A landscape with many valleys, sampled at points; each row gives a point and its height.
From any point a ball takes the steepest step (drop divided by distance) to one of its 2 nearest points. It stops when none of these is lower. Distance is the straight distance between rows; heights are no part of it.
q_247 (h 489): [ -4  19 -20 -10  37 -20 -20 -28 -32  -8  18  31  -1  -8  13 -14  -3 -50
 -46  -9  22   0 -13  12  -1   4  32  23  -3 -32 -16   6  -4  -7 -19  36]
q_354 (h 921): [ 45  13  31  15   0 -29  16 -14  -2  -5  57 -35  -3 -37 -19 -39 -11 -18
  10 -21 -27  23   9  -4  12  19   7 -16 -61 -25 -35  50  30 -19  -2  -1]
q_371 (h 396): [  5  -5   4 -10  44  15  33 -48 -37  17  66  11 -16 -25  18   3 -19  -1
 -27 -26 -28   3 -14  29  22  28  17 -22 -39   6 -22  13 -29 -16 -13 -15]
q_477 (h 393): [-37 -24  30  11  33 -26  14   3 -22  30 -21  45 -13  42  20  24 -22  -4
 -17 -10  12 -20 -19 -11  56 -37   7  -1 -13  18  -6 -30 -39  51   1  -3]
q_231 (h 404): [ -7 -36 -11   6  10  40 -25 -15 -30  -2  40 -14  -4   5  42 -20 -30 -26
 -24 -21 -38 -10  12  31  17  -6 -14 -16  -1  23 -12  16  -1   4  36  -2]
q_536 (h 515): [-19  44 -26 -21  25  -3 -12 -26  -4   6  12  16   8  -1  49  18   3 -29
 -32 -10  31 -18  22   2 -24 -26   8  17  17 -28 -19  10  10  26  20   9]
q_867 (h 482): [-43 -43  14  26  34  10  -9 -12 -61  49 -32  -6  -5  58  21 -10 -10 -33
   9  21  -1 -15 -44  26  -9 -33   5  31  -5  12   2 -46 -49   7 -21  26]
q_303 (h 216): [ 18  26   5 -12  12 -17 -23 -32  -4 -48 -22   1  33 -12 -33 -17   3 -11
  17 -16  -3  -6 -32   3  -4  30 -26  15  11   1 -10  33  48 -21  29  16]
q_752 (h 405): [ 44  47   6  14  28 -38  -1  -1 -30  24  59  11  -9 -49 -27  30  25  -2
 -12 -34 -22  43 -25  18  62  42 -20  31 -34   8 -12 -21  -7 -47   1 -55]
q_515 (h 485): [ 37  40  51  11 -12 -76 -13  39 -13  33  30  20  -4 -13 -19  29  14   7
  24 -36   0  51 -27   8  69  39   7  21 -38 -28 -18   0   3 -33 -19 -43]
q_465 (h 151): [ 23 -23 -56   8 -25  45 -13 -12 -20 -17  14 -39  -5   5  35 -10  18  17
  10  21 -37   0  20 -10 -28   1 -12   6  45  38   6   6  21 -17  43   3]
q_439 (h 593): [ 31   7  37  26  30 -25 -19 -33 -17  -8   1  14   2 -11 -38 -34 -11   3
  -7 -17  27   4 -30  15  53  11   3  24   2 -33  -2  -2   6  -4   6  -6]
q_191 (h 635): [ -4   8 -15  23  18  53  27  -5 -12 -31  57 -29   0 -39  -1   5 -26 -40
 -25  22 -28 -20 -10  20 -38  42   3   0  19  68   4  -4  -5  17   6  22]
q_893 (h 539): [-24  70  -3 -12  35 -38   2 -30   3  -2  10   9   9 -20  -2  27  43  -1
 -42 -12  43  -8  12  12  -3   1  -6  31  21 -28 -11  16  37  -7   5 -23]
q_729 (h 277): [  3 -39  12  58  26  25 -20 -28 -27  44   5  -9 -22 -13 -16 -12  23   2
 -65   3 -19  12  37   5  -1 -29  15   9 -76 -12 -15  -1 -37 -21 -23  19]
q_673 (h 698): [  8 -52  13   1  19  39   0 -25 -42  23  24  13  -7  -4  -8  -2 -18 -25
   0  10 -42  14 -26 -23 -36  11  15  27 -30  30 -13   1 -45 -34 -22  57]
q_183 (h 158): [ 23 -21   1  19 -18  30  -9   8  12 -11   5 -24 -32   0 -11 -26  12   7
  30 -37   5  -4  26  -8   9  -1   9  -8  16 -36  29  -1  27 -36   4   4]
q_689 (h 450): [-19 -16  10 -22  10  28  -3  88  54  35 -28  19  -9  20  40  50 -24  33
  25  16  36  30  44  -5 -20 -85 -31 -53 -11  19  44 -46 -24  73 -31  -4]
q_162 (h 164): [  5  41 -14   2  45  25  17  -5 -21  10  25  41 -12 -26  30  32  23   9
 -41  -1 -27  20  -8  45  70  59  49  23  10   8  -1   0  -5   1 -54  10]
q_702 (h 913): [ 46  50  28 -20  11 -42   3  -1 -21 -12   9 -50  -8 -16 -19 -29 -42 -21
  41 -29 -14  22 -20   2  15  41  10  30 -32 -22 -34  45  27   2   5  14]
q_69 (h 296): [-30  13 -10 -16  45  68   3  12 -25  25  19  31 -25   2  50  33  -7   2
 -29  23 -48  27 -24  57  58  53  17  26  39  23 -15 -17 -26  17 -30  30]
q_299 (h 359): [-46 -54  12 -52 -37   1  11  -2   7  -9 -36  47   6   7 -10 -11 -10  42
  12   0   9  11  23 -46  -4 -28 -49   0  35  23  -1 -27 -46  35  -5  19]
q_169 (h 258): [  6   6 -10   9 -26 -12  17  29  69   2 -30 -31  20   4 -27  50  71  61
 -26 -12  15 -14  57 -15 -27 -38 -17 -27  14  -9  18   6  28  49   1 -53]
q_625 (h 733): [ 22 -53  19  -7   4   5  -9 -34  -8  13   7  34  14  -1 -29 -14   7 -24
  25  -3 -24  23 -26 -49 -16 -12  21  23 -35 -27   5   7 -15 -19 -39  68]
q_273 (h 170): [ 81  -1  34  -6 -19  -9 -42  23   8 -15 -29   5   5 -24 -20 -29 -30  28
  64   1  13  53 -21 -33 -18   8   9   4 -42 -39 -21  22  18 -10 -15  24]
q_911 (h 172): [  2  23   4  31  11 -26  16  -7 -20   7  24   0   9 -12   5  27  16 -24
  -1 -26  29 -23  -6 -30  30 -18  -3  18  22  12 -10 -26   4  22  36 -50]
q_929 (h 664): [  6 -17 -20  12   1  50  16 -24 -15  -9  35  -3 -13 -44   2 -14 -29 -34
   2  18 -28   5  -3 -22 -33  17  26  -8  -1  24   2   1 -14 -20 -12  39]
q_87 (h 434): [ 27  27  20  35   4  -6   0 -15  31  17   7  -7  -5 -11  -3 -33  22  32
 -59  41  39  17  51  -2  21  -1   8   7 -11 -62  -2  15  40 -18   8 -33]
q_767 (h 557): [-30  27  56  74 -15 -56  -2  27   2  -9 -13  22 -12   1 -66  -1  -1  -9
 -22 -17  26 -19  -9  -8 -14 -18 -28 -15 -20   3 -21 -15 -24 -34  23 -21]
q_133 (h 780): [ -3 -48 -39 -14 -61  11 -16   1  -4  32 -17  13 -14 -22 -19  -1  -3  -6
  38  74 -18  10  -7 -25 -24   5  15  16 -12  31 -15 -23 -60 -62 -40  61]
q_852 (h 561): [  8  50  43   3  23 -50  -4 -21   6 -31   7  12  15 -51 -26  -3  35   2
  -8 -24  65  21  -3   1 -25  -3  -8  35  10 -45 -22  13  30 -20 -11  -7]
q_230 (h 271): [-33   9 -33   8  22  45 -30 -11  20  13  -4   4   5 -14  -6  10  14 -13
 -15  29  33   5  11 -24  -3 -24 -12 -11  29   3  28 -22  32  27  10  39]
q_731 (h 452): [-45 -44 -18 -25 -29  41 -29  16 -26  36  17  -1 -37   4  42 -36 -40  -4
  12  77  -2   7   4   5  -8 -18 -33  21  49  18 -19 -27 -21 -33   1  35]
q_784 (h 212): [-26 -24  39 -37  -7 -38  21  -3 -11 -29 -28   3  -9  12 -22  -8 -31 -40
  41 -34   2  -5 -20 -36  20  21  -5  15 -22   0   2   1  -8   0  10  11]
q_941 (h 292): [-26   1  25 -32 -27 -40  76  11   3 -41 -19 -34  50  26  -7   7  10 -11
 -12 -49   5 -10  20 -13 -46 -10 -18 -32   5  10  14 -12   8  34  -9 -28]
q_185 (h 218): [-59  -9  -2 -18  -7  10   7  -8  25  -7 -26 -18   7  -1 -38 -32   3   3
  15 -28  38  -6  28  -4 -23 -10 -29 -25  20 -28  10  -7 -11  38 -16  16]
q_157 (h 878): [  6  27   1 -29  -9 -29 -14 -18 -34  -3  -7  16 -16   4  -1  17 -16 -15
  56 -57 -32 -10 -31  13  32  41  13  39  17  22  -8  28 -14 -25  -3  13]
q_762 (h 801): [-24 -65 -32 -51 -62  -1 -14  -2  23  12 -21  44  10   1 -23  13   2  -4
  36  39   4  15  -5 -29 -33 -20  22   0   3  10  12  -5 -45 -14 -50  33]
q_783 (h 153): [-49 -48  29 -12  20   3   2 -28 -30  14 -40   0 -34  12  -9  -8 -28 -22
  19  -8  -6 -18 -11 -20  24  19   5   6 -36  18  15  -6  -4 -17  20  12]
q_827 (h 835): [-11   8 -29 -38 -31   1   1 -50 -14 -19  -5  22  22  16  14 -33 -26 -35
  36  -3  -1 -22  -3  -2 -16 -16  -8  15  13  13  18   9   2 -25  -6  22]
q_95 (h 287): [ 10  60 -17  30  10 -23  14  -2 -10  26  16   8   4 -23  25  35  65  28
 -46  18 -25  34  13  44  69  64  40  12  11  -2  -1  21  18 -25 -18 -44]
q_229 (h 228): [ 20  22   0  12  26 -27  17 -10 -27  -9  33 -43  28  -5  17  44  22 -17
 -32 -27 -43 -33 -42  38 -25  47   9   1   9  33 -14   9  34 -33  46 -23]
q_361 (h 390): [-35 -30  -4 -44 -14  16 -17 -15  10  29 -10  34 -13  23  11  -5 -33   9
  -7  27  15  -2  10 -41   0 -25 -22  36  47  -6  -9   0 -38  29  10  36]
q_892 (h 291): [-36 -10 -10 -12 -46   2  51  26  24 -31 -34 -25  26  28  28  32  33  23
 -13 -26  -5 -13  61   0 -41 -43 -18 -66  -1  32  30  -6   8  52 -19 -21]
q_261 (h 375): [-26   3 -21  -9  53  70  39   1  -8 -15  30  48 -13  17  16  -8 -36  -8
 -53  48 -41   3 -23  16  31  42   5  34  12  25 -18 -12  -7  12 -38  46]
q_195 (h 507): [-55  -5   2  50  -8  -7   0  34  11  25 -31  19 -16   0   2  21   3  14
 -19  21  49 -12  29 -25 -19 -57 -17 -51 -20  15  19 -59 -21  11   3 -26]
q_26 (h 517): [-12  51  -1  12  44 -41  14 -17 -19   6  66   6  -8  -9 -16  -7   0 -31
 -44 -20  18 -22 -23  21   5  11  37  -4  -3 -22 -23  36  14 -38 -21  16]
q_755 (h 246): [  2   6  10  27  -7 -20   1  -1  -4 -20  -5 -20  28 -10  -6 -11  10  -5
  23 -40  -6 -40 -20   2  -7  -7 -23 -25   0   7 -16  12  36 -18  50  -4]
q_358 (h 477): [-43 -43 -41 -23 -41  35 -59  40   2  43 -24   9 -45   5  28 -14 -13  21
  48  84  12  23  19 -13  -4 -39 -21  -1  32  27 -11 -13 -23   3 -19  23]
q_918 (h 528): [ 24  44  73 -13   8 -89  13  25  -8  21  31  25  16   3 -41   6  -4 -12
  29  -7  37  47 -31 -32  40  -1 -12  16 -54 -39 -21   3  14  -2 -22 -27]
q_620 (h 546): [ 25   1  -7  25 -52 -15  31  40  41 -33 -37 -60 -15  17 -31  25  51  18
  63 -24  12 -19  22  -2 -21  -4  19 -21  -8 -12  27   9  30 -15  -9 -49]
q_90 (h 338): [ 39 -58  36  50   5 -18  -4   6 -24 -38 -25  -4  -1   9 -10 -27 -45   3
 -17 -33 -21  -5  -9  18   2   7   2 -23 -61 -13   6 -53 -43 -20   3   7]
q_365 (h 424): [ 15 -14  -5   3 -64 -15  25  28  18 -48 -29 -19  43  27   2 -12  25 -10
  67 -25 -38 -14   6 -22  -5   1   0 -52 -32  -4  12   7  14  15  13   6]
q_171 (h 193): [-24 -40  11   3 -13   8 -14  -3  24  -8 -32  -3 -27  -2 -32 -28  10   1
  33 -11  22  17  27 -17   7 -15   9 -10  -6 -54   9  -4  11  -9 -28  27]
q_177 (h 519): [-23 -19 -65 -48 -11  18 -25  59  10 -14 -28  36 -42  21  26  49  14  19
  39 -11  27   1 -12  -3 -10 -60   2 -17  28  34  -6   5 -38  42 -21 -31]
q_991 (h 134): [ 38  34 -18 -20  47  10  34   5 -22 -64  51  -9   4 -17 -10  42 -21 -26
 -22 -30 -43  34 -26  31 -13  80  -3  23   8  26  -2 -28 -15 -14 -22   3]
q_977 (h 403): [-29 -26  -5  -1  -3   9  -9   6  -8  14  11   3   5  44  54   0 -24 -31
   9   6   4 -11  12 -20   8 -59 -20 -15  31  28  11  -9  16  48  11 -15]
q_67 (h 533): [-57  30  21  52 -26 -48  22  12  14  -5 -11  12   4 -13 -24  24   1  -9
 -14   0  43 -44  12 -26 -16 -38 -40 -20   0  25   8 -45  -6   7  23 -47]
q_257 (h 421): [-34  -4 -38 -57 -17  21 -11  -6   1  37   5 -16 -35  30  36 -10 -50  -1
 -13  62  10 -10  27 -27  -1 -10 -28  34  59  18 -28  10 -17  -6  18  34]
q_683 (h 208): [-16  37 -18  23 -42 -46  10   8  62  16   3  -3   9 -10 -44  -9  50  44
 -32  22  21  12  44  -6 -39 -27  -1 -17  -5 -45 -29  49  22 -13  -8 -68]
q_437 (h 294): [  9 -22  28  45   8 -17   8  -7 -23 -22  -9  -3   7  -3   4 -29 -32   4
 -37 -36  -5 -22  -3  30  32   2  -8 -31 -26   2 -22 -18 -32  -4  31 -25]
q_302 (h 252): [-44  -9  12 -62   1 -29  24 -20  -6 -22 -35  -2  30  29 -30   3   2 -13
  35 -38  12   8 -20   0  36  27 -15   8  23   5  25  -7  -4  26 -11 -14]
q_757 (h 223): [-12 -42  20  17  27   7 -10 -47 -16  27 -17  14 -39 -15   0 -19  -7  -1
 -32  -4   9  -4  27 -18  25 -17  13   6 -41  -6   5   1  -3  -1   6   7]
q_300 (h 553): [ 17  55  38 -26  25 -54   7   0 -14  -6  31  18  29 -26 -24  10  33 -35
  26 -35  37  31 -32 -29   6  15  -3  21 -20 -43 -11 -10  14 -10  -3  -8]
q_727 (h 126): [ 58 -15 -49   5 -41  30  -4   5  11 -21   4 -43 -23   6  -8  -6  24  19
  40 -11 -38  -2  31 -17 -30  16  -2  16  28   3  36  17  33 -46  17   7]
q_880 (h 562): [ -5 -14  30  22  18  -2 -22 -38 -25  -7 -42  28  13  18 -44 -28  14 -22
   6 -10  24  -9 -24   8  24  -6  -7  31 -14 -24  12 -37 -23   7 -14  32]
q_916 (h 230): [-21  28 -29 -12  21  58 -16 -15  11 -11 -16  13   3  -4  16 -24   5  31
 -21  45   2  -6   1 -16   5  18 -21  21  50   9  -5  -4  25   3  37  49]
q_707 (h 411): [ 50  31  31  37 -39 -68  11   8  17 -12  16 -32  41  -5 -15 -19  26  15
   6  31  16  22  16  -5 -26 -11  16   5 -35 -24 -39  34  48 -25  17 -60]
q_394 (h 293): [ 10  11  -5  23  35  -1   5 -18 -37  28  54  -3  -6 -24  -5  22   9 -15
  -8 -26 -12  12 -21   5  67  -3 -17  14  -5  35  -6 -29   0 -13  26 -48]
q_870 (h 559): [  2 -45 -33   4 -16  19 -20  65  -1 -23  -6  33 -52  21  16  38  18  19
  44 -27   1  -8 -26 -18  32 -41  32 -21   6  16  15 -10 -34  12  -2 -11]
q_525 (h 192): [ 27   4 -11 -32  -4 -30 -17 -15  22 -42  -1   0  34 -22 -39 -22   4  -3
  30 -32  12  14  -4 -22 -42  10  -8   9  31 -28   0  36  34  -5 -10  36]
q_50 (h 232): [-26  31 -29  27 -13   4  -6   6  61  40 -11  -9   1 -22 -19  37  51  41
 -16  10  24 -14  41  -8 -19 -39  -5 -31  -4 -22   5   4  21  10  14 -45]
q_282 (h 409): [ 19 -28   0  15 -35 -31   1  10  38 -29 -22 -10  23   9 -10 -20  -5  -7
  31 -22  12 -13  17   2  12 -11  51 -61 -29 -34  -4  36   9  10 -19 -10]
q_964 (h 392): [ 34  64  31  27 -17 -77  19   7   2  -6  15 -23  42 -11 -27 -10   3 -10
 -11  19  -3   3 -28  28  -4  28   2  21 -28 -15 -37  26  33 -46  18 -79]
q_672 (h 410): [-38 -17   6 -48  16  12 -15 -20 -26   5 -14  40  22  21  27   6 -20 -24
 -11  27   1  -7 -57  12  30  34  19  17  29  20  12  -4 -16   7  14  14]
q_562 (h 449): [-14   5   1 -37  34  -4   7 -23  40  24   3  16  15   4  10 -21  14  17
 -47  25  40  16  39 -17  20 -17   3 -14 -22 -69  15  -3  27  20  -6  -5]
q_627 (h 819): [-20 -59 -19 -14 -49  16 -12 -19 -10  -2 -25  39  -3   9  23 -27 -26  -5
  51  18  -9  -6   1 -20 -15 -20   9 -18 -17  13  20  -9 -23 -16 -14  21]
q_315 (h 276): [-36 -28  19 -71 -26  -7  46  -8   3 -24  -2  -2  67  24 -30 -18   3  -3
  -8 -29 -12  10  -4  -9 -13  16 -23  -7  38   9  24   9 -13  46 -14  -6]
q_489 (h 462): [-23   2  37 -10  45  46 -35  22 -31  43  28   1 -41   5  67   0 -27 -64
  -8  56   2  19 -20  16  19 -17 -13  15  22  25   9  -9  12  40  -7  -8]
q_517 (h 313): [ -5 -28 -17 -18   1   0   8 -12  33  -3 -34   5  -1   6  31  13  -5  46
   3 -22   7 -10  34 -49 -11 -29  -6 -34  11   8   1  24  -1  45  30 -18]
q_324 (h 337): [-22  36   6  -1  11  21  22 -19  -9  36   6 -34  10  32  16  21  34 -26
 -32  29 -13 -36   9  18  29   5   6   0   1  15   9  23  31  19  33  -8]
q_160 (h 309): [-29  13 -21   4   4  15  20 -25  20  11   6 -39  28  19 -20  10  40 -28
 -25  24  13  -8  24 -17 -18   6  -1 -27  11  13  34  15  61   8  14  -1]
q_293 (h 295): [ -6  -5 -12  27 -16  31 -15   8  -3  -5   8 -25  20  -4  64 -12  -9  17
  -6  11   0 -56  -9  40 -72  11   0  -2  48  12  12   1  -6  14  50   3]
q_593 (h 125): [ 51  19  34  17  14  23   8 -11 -11 -21  55 -38 -15 -21 -49  -1 -23 -25
   0 -41 -15   3   5   7  -3  26 -32  29  -1  -1  27 -15  21 -31   5 -13]
q_245 (h 149): [ 64   9 -16  -4 -31  49   6 -12   1 -29  43 -31 -14 -11 -22 -20 -29  -7
  33 -25 -53  -1  15  -7 -19  18 -44  20  -2   1  31  -3  28 -36  -4  26]
q_340 (h 757): [ 40 -39 -18 -11 -40  23 -11  -1   6  10   0  20  -5 -18 -33 -18 -17 -22
  51  40 -58  30 -16 -44 -15  14   8  25 -47 -28 -10 -20 -30 -47 -37  77]
q_405 (h 278): [  0   7  -7  -8 -37   8  57  47  41 -11 -33 -25   2  -5   1  34  39  63
 -53 -46 -28  18  80   7 -12 -43 -19 -40 -14  14  26   1   9  40 -39 -53]
q_127 (h 354): [-23  -3  22 -39  -3  43 -26  15 -20  20 -12  20  19  32  78 -12 -48 -14
  -7  42   0 -30 -16  32  -2  10  -4   4  25  34  31  11  -9  26  40   3]
q_227 (h 442): [-43 -62   1 -11   5  64 -26  -4 -37   0  29  -3 -31   6  37 -26 -36 -19
 -16  18 -25  10   0  41  -3  -2 -30   4  11  16  -7 -17 -32  -9  12  32]
q_661 (h 523): [  5   5 -74 -39 -32  31  -8  28  41  -2 -29   4  -9  15  14  19  22  49
  36  11  27 -33 -17  19 -23  -6  35  -7  45 -17  17  12 -36  22  -6 -18]
q_793 (h 368): [  4  57  29  21  20 -72  17 -15  24  28  -1 -19  26   6 -26  11  25  44
 -51  25   9 -27 -34  36  22  31  12  16  16 -19 -15  32  30 -22  19 -76]
q_823 (h 369): [-19   8   6  10  -1  50  -8  10  -5  41  31 -23   3  30  80  -5   2 -29
 -29  18 -16 -18  27  16  13 -33 -16 -33 -12   4 -10   8  21  20  39  -9]
q_451 (h 334): [  2 -25  26  18  48 -13   3 -34 -56  45  54  11 -28 -15 -15   8  11  -9
 -48 -19 -22  16   3  22  20   2  11   9 -72   8 -22   1 -50 -27 -16  -7]
q_754 (h 340): [-32  -8  26  25  27 -63   7  -2 -12  -5 -43  16 -13  17  12  15 -19   7
 -35 -31  21 -23   7  -9  49 -25  -2 -26 -24   4 -11 -22  -5   7  25 -31]
q_47 (h 423): [-15 -19 -12  -5  11  85  -1  13   6   7  24  50 -25  -3  20 -16 -46  12
 -53  75 -29   8   6  -1 -23  14  -7  14  16  43 -18 -13 -27  -9 -34  76]
q_675 (h 336): [ -6 -20 -25 -55 -26   0   0 -36  18 -25 -26  17  22 -17 -15  -5   9  45
  11  -5  11  13  26 -47 -29  -3 -30  11  48  11 -11  18  -6  25  16  -7]
q_219 (h 169): [ 63   3  -4   6  -7 -40 -16  -4  53 -44 -17 -25  52 -22 -32   0  32  32
  38 -16   3  14 -12   4 -50  -3  14  -9  13 -32 -13  44  58  -1  -8  -5]
q_596 (h 455): [-27  -6   6 -49  47   4  11 -39   5  29 -15  33  29  16  23  -5 -16 -10
 -28  23  28 -10 -19   0  26   4  24  -3  -4 -34  26   2  11  25  -3  14]
q_776 (h 339): [  5  66  -9  13  13 -43   3  -6   6  51   5  -9  12  20  22  54  53  20
 -68  17  -9 -11   5  37  39  40  25  29  11  -3   0  24  15  -4  27 -56]
q_471 (h 495): [-22  -8 -65 -38 -29  51 -60  39  17  10 -23   9 -24   2  48  15  21  18
  63  41  22  24   8   0 -10 -53 -14 -13  35  30  12  -3  -7  29 -22 -17]
q_181 (h 536): [ 18  -7 -37 -13 -37  22  21  17  36  -9 -30 -32 -14  23  -1   4  71  33
  41  -2   3 -19  21   3 -18   1  46 -27  16 -26  24  23   3   7  -9 -25]
q_732 (h 381): [ 20 -43  31  62 -22 -23 -16  28  18 -44 -55  19  -3  17  -8 -12 -16  18
   6 -20  -4 -13   1   8  19 -21  30 -57 -42 -10   3  -8  -9   0 -19  15]
q_744 (h 391): [-34  32 -19 -24  40  33 -20  10 -18  50  19   2 -24  23  49  31 -21 -52
 -20  23 -16  11  -6  38  47   6  11  31  28  21  -6  10   0  37  -4  19]
q_337 (h 247): [ 45  20  -7  33  35   1  23 -36  -8   5  30 -18  15 -16   7  -5  24  34
 -27  -4   5 -27 -10 -10  -1   5   2  20  37 -12  -7   1  22   4  49 -30]
q_22 (h 478): [-36 -37 -22   0   6  28 -14  27  29  28 -62  27  -8   8   0  34   4  30
  11  15  43  10  27  -8  -9 -63  -7 -37 -26  10  50 -53 -19  36 -34  -5]
q_704 (h 501): [ 11   5 -66 -14 -23  83 -18  42  25  13   8  -6 -34   5  50  11   6  32
  13  35  -3 -17 -15  28 -25  11  41  -9  41  10  21  16 -19 -11   5  12]
q_967 (h 184): [ 46  21 -32  -2  50   5  36 -15 -21 -45  46 -14  27 -14   8   9 -10  -2
 -33 -12 -55  -2 -51  17 -13  58   8  16  18  42 -12  13  22 -19  18  -2]
q_843 (h 265): [  5   3  -7  22  17   6  17 -12 -34 -13  19 -65  22   9  47  24  17   0
 -27   7 -41 -48 -31  62 -74  32  -4  29  41  41  -4  -7  20  -7  49  -5]
q_462 (h 422): [ 22  15  29  12  -2 -60  11 -18  18  -9   2 -42  14   3  -6 -20  41  31
 -34  42  52  37  56  -1   7  -7  21  15 -25 -30 -25  49  56  20  12 -50]
q_797 (h 900): [ 41  12  28 -23   7 -31 -15  -4 -32  -2 -11  -9 -34   2 -37 -22 -54 -14
  39 -47 -32  11 -43  -1  15  47 -12  49 -24  -8 -25  21 -36 -16  -5  27]
q_863 (h 432): [ 70 -16   5  14 -50  -5   5   4   7 -37  -8 -47  45  25  -7 -37  26 -19
  35  -1 -47   7  -4   4  -8  25  15 -29 -23 -23  11  25  44  -9  20   4]
q_932 (h 443): [-35  -8  27  31  35  13 -32  11 -30  63 -27  12 -13  43  31  -1 -28 -28
  -9  20  13 -17 -10  24  18 -62 -24   3 -18  11 -12 -39 -36  40   3  15]
q_595 (h 605): [ 56 -13  11  54 -11 -30  -8  29  -1  -4  -4 -20 -29 -24 -30 -31 -13   5
  40 -30 -10  37  13 -23  14 -17   3 -22 -80 -56 -22 -31 -12 -32 -15  -1]
q_351 (h 139): [ 64   9  -6  -8 -20 -16 -30  22  49 -16 -33  -6  12 -32 -38  11  -4  36
  80 -20   1  19 -31 -29 -22   7   6 -29 -21 -21  -2  27  20  -6 -17   2]
q_430 (h 67): [ 69  47  40  -8  39   9   4  10 -24 -25  50 -24 -21 -38 -34  28 -31 -29
 -18 -33 -19  32 -19  17 -17  65 -21  25 -37 -20  13 -34 -19 -24 -21   1]
q_314 (h 429): [-22 -16  10 -28 -12  26   9  46  42  32   1  -1  16  53  44  21 -21  -2
  16  20  23  -7  40 -14 -14 -63 -32 -21  14   2  37 -18  -1  84   9   8]
q_142 (h 285): [ 17 -20  -8 -20 -16  -6  19  24  51 -28 -44  10  -1 -19 -10  44  41  73
  14 -35  16   5  27 -34   1 -26  15 -34   6   5  12  19  -1  50 -17 -49]
q_2 (h 527): [-14 -19  15  19   2  28 -28 -16 -56   4 -24  20   4  15 -14 -33  -9 -16
   3   5  11 -15 -35  26 -17   6 -11  41  11   5  11 -53 -60  -3  10  51]
q_150 (h 321): [ -9 -12 -14 -13 -26  37 -42  26  23   4 -27   6  28  10  61   0 -16  20
   5  43  20 -25  12   7 -46   4   4 -15  24  21  46   4  10  28  37  10]
q_811 (h 464): [-10 -14 -42   3  -7  65 -20  20  25  10   5  38 -42  -5  13   3 -20  19
 -14  50  -5  -6   1 -15 -33  13  47  -6  33  19  13   7 -12 -38 -32  61]
q_875 (h 556): [ 13  37   3  22  43 -30   7  19 -11  -7  51  -9 -11 -13 -33  13  -2 -39
 -47 -21 -17  16 -23  51  39  63  40  15   2   3  -7  24  16 -29 -33   0]
q_60 (h 573): [ -7  23  44  62 -21 -71  19  37  25 -29 -43  -3  -6 -11 -66 -16  -3   9
  18 -19  27   9   9 -26 -12 -36 -26 -40 -36 -30 -25 -37 -12 -20  -6 -10]
q_706 (h 587): [ 29  14  17  47 -20 -67  13   6  20 -27 -14 -16 -14 -19 -33 -28   4   0
  44 -19  35  28  47 -22  12 -39   5 -13 -39 -43 -30 -12  13   6 -18 -23]
q_331 (h 599): [ -9  19   1   8  34  26  25  -8 -14 -19  38   4  -4 -10 -24   2 -20 -48
 -32  -4 -30 -19 -40  40  22  61  33   0   8  30  20  18   1  -9 -30  32]
q_411 (h 194): [ -1  -4 -37 -13  -2  26  -9 -16 -23 -26  20 -10 -17  -8   4 -44 -22  13
 -11  25 -11  -3 -11  -2  -3  27 -32  25  51  26 -21 -17 -17 -41  36  30]
q_298 (h 853): [ 19  16 -10 -33 -13   8   0 -55 -36  -1   0  31  -4  -9  -6 -13 -53 -10
  32  -1 -31 -22 -36   1  -1  27 -12  29   4  46  -8  17 -12 -37  -7  18]
q_286 (h 237): [-32  10   3  30  -5 -23  -3  14  32 -22 -31 -19  22 -13 -25 -16  21  18
   9 -41  32 -38  15  10 -26 -21 -25 -36  16 -21  -9  -1  12  11  18  -4]

Call two points neighbours if one is among the 2 nearest of the other. Go from one point of each pair to the other, from neighbour to neighbour, staying as low as possible. Name the highest point that can't be avoided.
q_430 / q_351 => q_755
q_783 / q_683 => q_941
q_727 / q_430 => q_245

Where does a ball stop that starts at each point below?
q_177 => q_683
q_157 => q_247
q_596 => q_430
q_562 => q_162
q_181 => q_162
